Points, in no order, along strands that fork and pass close to each other.
Two points are linked if the straight distance between their rows is under 102. Some points are linked to none.
z770: [ 15  59  -4 -16  -9   1 -24  25  -3   4   9  17  40   2  30  16   0  -2
 -48   1  -9  13  77 -23 -43 -33  41  22  26 -59  21  18]
z610: [ 21 -26 -25 -11   3 -17   2  -5   0  14  -9  38  42 -24 -16  -7 -43 -13
  -2  16  10 -18 -28  31   5  18  -4  -6  34  19 -30 -12]
z373: [ 32  -1   2 -39  31   7  26 -23  58  29 -36  31   2 -46 -60 -30  -1 -10
  21  36  -2 -21 -20  33 -26  39  40   8 -37  61  35   4]
z856: [-17 -30   0 -11 -17  11 -22  15 -25  -7  22 -41 -40  17   6  -2  47  -1
  40 -39  13  17  15 -36 -10 -15  -7  22 -83   1  -1  21]
z722: [ 40 -55   1  -3 -28 -17   2  -4  16  62  21  25 -22   9 -30  12  48 -10
  49   8 -27  43  -5 -29 -21  35   1  68 -69  17   6  14]
z669: [ 19  13   9   3 -10   8 -18  30 -10  -1   6  31  44 -37   4   3  19 -11
 -51 -24 -22  -6  30 -29 -67  -5  36  35 -39 -82   7   6]
z299: [ 13   3   0 -52  35   6  10 -22  54  14 -31   7  -6 -37 -35 -22 -14  -9
  42  27  12 -32 -24  24 -20  41  61 -29 -25  64  50  22]
z706: [-31  -2 -11  21 -24   2  12  -2 -56 -14  54 -43 -63  19  16   8  43  19
  40 -52   1  30  23 -22   6 -15 -41  33 -52 -16 -36 -22]
z29: [ 29 -35 -20 -16   4 -18  14 -19   9  11 -24  27  22  -4 -25  -6 -23 -25
  10  23   8 -10 -31  39  17  24  -2  -9  27  63 -31  -5]
z390: [ 52 -45  10  20 -26 -15  12  -5  27  53  -3  33 -11   2 -48   2  36 -10
  19  22 -30  45 -23 -18 -19  24 -10  55 -57  27 -22  -6]
z162: [-49   9  39  24  -7 -22  -2 -38  -8 -40 -17 -29 -14   8  10  -2 -18 -14
 -33 -26  27 -24 -64  42  56   5 -54 -14  60 -35  -9 -32]
z313: [-14  -5  -2  -2  -2  10  -7  21 -48  -2  48 -41 -28  11  37   5  23  11
  32 -35  11   6  40 -62 -22  -6  16   4 -62 -23  15  15]
z506: [ 21  53 -28 -28  23  11   3 -16  -1  20   8  -9  11  17  66   5 -36  16
  10  51 -28 -24  65 -13   2 -13  59 -46  85  23  30  22]
z836: [-27  -7  18  -6  48  16 -34  42 -13 -17  10 -54 -57  24  70 -13  -6  -9
  36   7  28 -20  22 -30  15   2  21 -79   8  15  55  43]
z855: [  0   2  19 -21  26  33 -21   4  18 -39 -69  -6   1 -59   3 -44  17 -24
 -68  -1  -8 -32 -18 -20 -25  -2  -2 -49 -23 -21  11 -20]
z557: [ 16 -37 -15 -30   7  -5  12 -13  10   7 -16  11  -3 -13 -15  -6 -13 -19
  41  12   9  -2 -17  24  -3  20  26 -15   2  66   1  15]
z987: [-21  -2  56  15   5 -13 -10 -39  25   1 -53 -19   3   6 -57 -26   9  -5
 -72 -15  29 -39 -82  13  60  -3 -75   4   6   9 -14 -24]
z389: [-35 -10   5  57 -30 -12   4 -17 -41 -31  33 -47 -57  28  -4  -1  29 -13
  -7 -51   2  21 -16   8  12 -22 -76  55 -27 -22 -62 -21]
z869: [  1 -22  29  36 -12   9   2  -1  28   4 -43  -9 -15   8 -58 -19  37 -18
 -58  -2  -8   6 -47  -7  21 -15 -62  26 -41  16 -39 -14]
z750: [-17  24 -49   7  -9  -8  38  -9 -34  -6  21  16  26  15  20  15 -39  24
  10  14   0 -19   5  33  36  -3 -13 -17  99  10  -9 -23]
z303: [ 11  39 -38  -8   3  15  24  -1 -19   9  27   4  10  16  47  12 -27  27
  23  32 -24 -13  59 -18   1 -14  53 -39  67  12  19  11]
z650: [ 17 -30 -17 -28  16  -6   1  -8  13  13  15  -4  -8 -20  -3 -11 -18  -4
  51   6  21  -9   4   4 -31  19  55   1 -24  42  23  34]
z302: [-15  10  -8 -11   5  20   4   4 -24 -32 -12   6   5   8  34   6 -19 -12
   0   6  10 -12  10  11  13   3  -2 -31  47  -1 -10 -24]
z980: [ -4  29  16 -23  -1  11 -38   4  35 -14 -41  27  77 -32   3  14 -28   2
 -72   7 -18   8   8  12  -5 -11  17 -31  14 -67  24  -4]
z268: [ 11  -5   1 -28  35   6  -6   6  20   8   3  -8 -21 -28 -13 -19  -3 -11
  31 -10  15 -18  -9  -6 -60  18  61   6 -60  18  44  39]
z834: [  2   4  14 -15  42  11 -16  26  26  10   1 -43 -33 -21 -19 -19  23  -9
  32 -20  25 -22 -24 -21 -69  10  50   5 -73   9  59  53]
z768: [  7   7 -50  -1 -30 -31   8  14  -2  33  39  55  76  -7  -1  28 -46  47
 -15   1 -23  -2  35  12 -12   0   5  30  53 -39 -13  -5]
z53: [ 51 -38  10  21 -15 -16  27  -2  34  52 -26  37   5  -4 -65 -11  13 -11
 -10  38 -17  34 -40   0  -6  19  -7  43 -26  34 -27  -1]
z588: [ 25  41  -7 -11 -12  -3 -13  26 -17   6  20  35  42 -13  27  18   6  -1
 -41 -21 -16   7  64 -30 -63  -9  45  40   5 -72   9  11]
z194: [ 32 -24   5  42 -36 -36  11  -3  -8  46  12  32  -7  48 -48  24  22  -2
  -5  12   0  31 -33 -17  11  13 -50  75 -35   0 -66 -13]
z838: [ 40 -35 -20 -29  -1 -26  18 -12  30  48  24  39  -5 -10 -36  -4 -15  -5
  56  34  -7   5  -1  27 -35  37  37  51 -30  52   9  10]
z16: [ -9  -5  15  18  -1  28 -23  19  -5 -22 -18  -2  12 -36 -20 -26  34 -16
 -63 -20 -16 -14  -7 -24 -29 -28 -30   7 -72 -56 -27 -13]
z331: [ 19 -20  -5   0 -13  -5  -8  19 -21   3  24  35  22 -30  -2  -7  17  -3
 -31 -14 -14 -10   8 -15 -48  -2   0  40 -51 -53 -32  -5]
z217: [-36  -5  10  12  38  17 -38  56 -16 -20  30 -71 -73  30  53 -16  21  -1
  46 -19  39 -17  22 -54   4 -14   3 -53 -18   3  35  43]
z459: [ 25 -50  18  29 -29   7  29   4  12   7 -22  -3 -18  30 -44  21  30 -20
  26  18 -12  34 -35   4  41  20 -18  23 -18  68  -7  14]
z451: [-25  28  -5  15  20  26  17   3 -35 -26  46 -24 -43  33  58  10  -3  34
  40   1  10   7  49 -28  17 -31  11 -50  24  10  30  -1]
z656: [-22   2 -10  14 -10   4  16   4 -63 -14  64 -30 -41  18  35   5  32  30
  50 -42   7  20  35 -40  -1 -18 -12   8 -38 -22 -10 -12]
z545: [ 36 -47   2 -15  -9 -11  22   0  38  39  11  18 -17  -2 -42   6   9  -3
  65  26 -12  29 -10  14  -3  37  27  38 -24  60  19  26]
z801: [ 10  38   4 -14   8  24 -26  11   0 -17  -9  14  30 -17  41  10  -9 -24
 -42  19  -7   1  54 -13 -27 -13  49  -9  28 -44  21  14]
z286: [ 38 -37  -9  -6  -5 -14   1   1  -6  22  13  34   8 -22 -20 -11  16 -11
  -9   7 -17   4  -8  -9 -42   7  -6  48 -62 -21 -33  -2]
z786: [ -4 -50   5 -14 -18   6 -12  33  -4  16  22 -44 -44  21 -10   2  58  -6
  57 -25   8  14   1 -38  -3 -12  -6  37 -62  21  13  47]
z491: [ -9  24 -38  19   4  16  38  -9 -47  -5  60  -5 -27  40  44  10 -17  46
  59   2   2   1  33 -16  18 -35  20 -39  50  20  12 -11]
z531: [ -3  -2   8   1   8  34 -20  20   4 -35 -32  -2  22 -56  -9 -28  27 -18
 -73 -13 -18 -17 -10 -23 -41 -18  -5 -10 -43 -49  -2 -14]
z125: [-23  12   2  -4   2   0   3  -2 -18 -41 -25  -5   0  14  19   3 -20 -22
  -6  -4  24 -23 -26  25  30  14 -27 -33  48  10 -21 -30]
z994: [ -2  29 -58   3 -13   3  47  -6 -42   3  45  22   7  26  31  15 -29  43
  38  19 -13 -11  36   1  10 -24  24 -24  77  19  -5 -13]
z732: [ 41 -11  -9 -22  31 -11  17 -14  39  32 -32  44  21 -52 -53 -35 -11 -19
  -2  37 -12 -15 -23  36 -29  25  17  14 -16  31  -3  -8]
z148: [  8 -61   3 -11 -30  -6  -4  26   3  60  29 -12 -43  18 -16  19  74  -7
  67 -11 -12  27   1 -36  -8  17  -3  64 -63   8  22  44]
z694: [ -4 -18   1  18 -18  25 -17   9 -14 -21 -12 -12 -20  -6 -14 -20  44 -19
 -31 -34 -17   6  -3 -19 -21 -31 -35  25 -95 -19 -44 -15]
z986: [-27  51 -31  25  -7 -11  28  -9 -25 -18  19  -2  12  20  22  23 -26  29
   2   0   2  -1   4  38  30 -14 -20  -8 109 -14   0 -25]
z226: [-17  26  10  30  45  18  -6  56 -31 -10  67 -57 -56  41  68  -7  28  21
  44 -16  23 -11  44 -47   5 -32   5 -57 -11 -12  59  45]
z229: [  1  21 -37   4 -26 -12  17  19 -21   6  38  40  34  -7  16  22  -9  32
  -4  -8  -7   0  51  -7 -14 -14   3  29  33 -49 -18 -12]
z568: [-40  20  24  14   4  -1 -13 -14  -4 -39 -29 -16   1   7  25   7 -18 -12
 -30  -8  17 -21 -35  42  37  13 -37 -30  65 -40  -2 -38]
z445: [-29  68   5  11 -11 -36 -12 -24  15 -17   9 -15  36  16  11  40 -35  42
 -42 -18 -12  49  30  32  21 -35 -20   3  71 -54  -2 -15]
z177: [-19  10 -10   8 -18  -2   1  18 -18 -15  23  33  40 -15   9  18 -16   8
 -23 -10  -5   5  24   4  -8  -3 -15  19  17 -51 -27 -16]
z307: [ 52 -24  -6   1   7 -23  17  -5  43  55 -17  51  13 -41 -69 -29   0  -5
  -6  43 -14   8 -31  14 -33  16  -3  47 -33  22 -22 -10]
z417: [  1  23 -10 -22   5  24  -5   3  -1 -13 -22  17  30 -16  42   8 -25 -15
 -19  26  -2 -17  25   8   2   8  23 -36  53 -15  12  -8]
z382: [ -4 -25   9  23 -19  24  -5   2   2 -19 -24 -20 -27   8 -31 -11  39 -25
 -19 -20 -10   8 -16  -8  12 -23 -35  10 -66  20 -39  -8]
z678: [-23  -4  -9   8  -9  -9  25 -15 -33 -43   0 -15 -23  31   2   2  -5 -12
  15 -14  27  -5 -20  22  40  12 -38  -4  33  46 -34 -21]
z82: [  7 -23 -13   9 -10 -14  -1  13  -8  13  16  39  47 -14 -17  10 -33   7
 -26   3   4  -2 -14  21   2   5 -22  21  14 -20 -39 -14]
z915: [-15  32  -2  29  36  17  13  31 -32  -5  66 -35 -46  50  71   5   6  44
  57   4   6  -3  41 -31  19 -41  22 -66  18  -3  50  37]
z46: [-18  14  13  -8  -7   2 -21  -6  30   1 -30  30  82 -30  -5  17 -41  15
 -64  -2 -10  -7 -18  22  20   1  -6 -35  26 -47   4 -21]
z592: [ -5 -20  -6  15  -9 -14  21  -5 -23 -25  10   6  -5  33 -19  -4  -5 -11
  11  -8  17   5 -18  16  27   7 -41  17   9  31 -46 -13]
z172: [  9  -5  19 -53  36  13 -20 -18  32 -10 -72 -17 -32 -33  11 -30   5  -8
  24  12  15 -33 -23  11  -2  31  47 -79  -5  45  48  -1]
z966: [ 14 -36   5  17 -26 -10  16  -4  -9  -3  -2   4  -7  40 -32   9  16 -14
  11   5   9  20 -21  11  26  12 -31  38 -19  50 -43   0]
z121: [-40  75  28   7  -6 -28 -27 -35  31 -27  -6  -7  49   7   7  38 -48  27
 -63 -30 -20  58  24  26  18 -30 -15   4  37 -68  -6 -17]
z64: [ 28 -66  15  28 -34  12  29  14  22  34 -12   5 -26   4 -48  19  30  -6
  50  28 -15  39 -35   3  21  29  -3  32 -17  61  12  20]
z827: [-19  65  13 -19 -13 -13 -46  -8  34 -14 -20  15  81   2   6  25 -37  14
 -63  -1 -15  37  41  13   1 -27  10  -4  19 -69   8  -4]
z483: [  3   1  12 -49  38  17  -9 -18  50  -3 -53 -17 -24 -39 -26 -35   8 -13
  38  15  16 -25 -21  10 -15  28  51 -46 -21  55  55  19]
z392: [-13 -11   9 -27  33  11 -20   3   0 -17 -15 -33 -42   4  55 -13 -20 -15
  33  10  26 -19  12 -14  12  16  39 -75  12  40  40  18]
z753: [-29  66  -9  30 -16 -37  10 -33   0 -10  16 -17  32  26  16  36 -34  46
 -24 -12  -9  45  10  41  37 -32 -20  -4 106 -40   5 -13]
z387: [-30 -11  -4  35 -23  -9   8 -13 -41 -41  28 -37 -56  35  -3   1  28   2
  25 -46   2  26  -1   5  19 -11 -59  38 -25  10 -47 -22]
z780: [-12 -10  50  36   2   8   3 -17  37  18 -61 -26 -10   4 -70 -20  29 -13
 -84  -6  14 -16 -53 -10  42 -12 -77  16 -20  15 -33 -19]
z664: [-30   1  39  20   2 -11 -12 -38   6 -28 -33 -17 -10  12 -30 -19  -1 -15
 -48 -22  28 -31 -79  28  54  -2 -68  -5  22 -16 -29 -27]
z88: [ 17  49 -25 -41   6   9 -19  -4  10  15 -25   1  41  -6  51   6 -42  -2
 -12  56 -20 -35  45  12   5   8  48 -40  92  -2  20   9]
z950: [  2   2  14 -35  43  21 -22 -15  12  -7 -45 -16 -22 -25  57 -26 -26 -19
  18  23   5 -35  -7   1  -6  26  62 -77  11  25  55   6]
z563: [-30   3  23   4  -2 -17  -9 -27   5   1 -16  28  75  -8 -12  23 -61  14
 -54  -9   7 -19 -50  36  45   7 -24 -17  35 -28   2 -29]

A fork is a point with three links, a tip a point with one. Leave the first point through the second and follow the links. Name the first fork or tip that comes.
z966, z459 -> z838
z64, z459 -> z125
z786, z856 -> z389
z229, z177 -> z834
z226, z915 -> z994
z29, z610 -> z768
z994, z303 -> z417

Follow the links from the first point to the second, and from the first to the third. Name the last point that the two ways share.
z506, z664, z592 -> z125
z545, z303, z664 -> z125
z966, z750, z669 -> z417
z592, z331, z986 -> z417
z915, z753, z592 -> z994
z753, z302, z836 -> z994
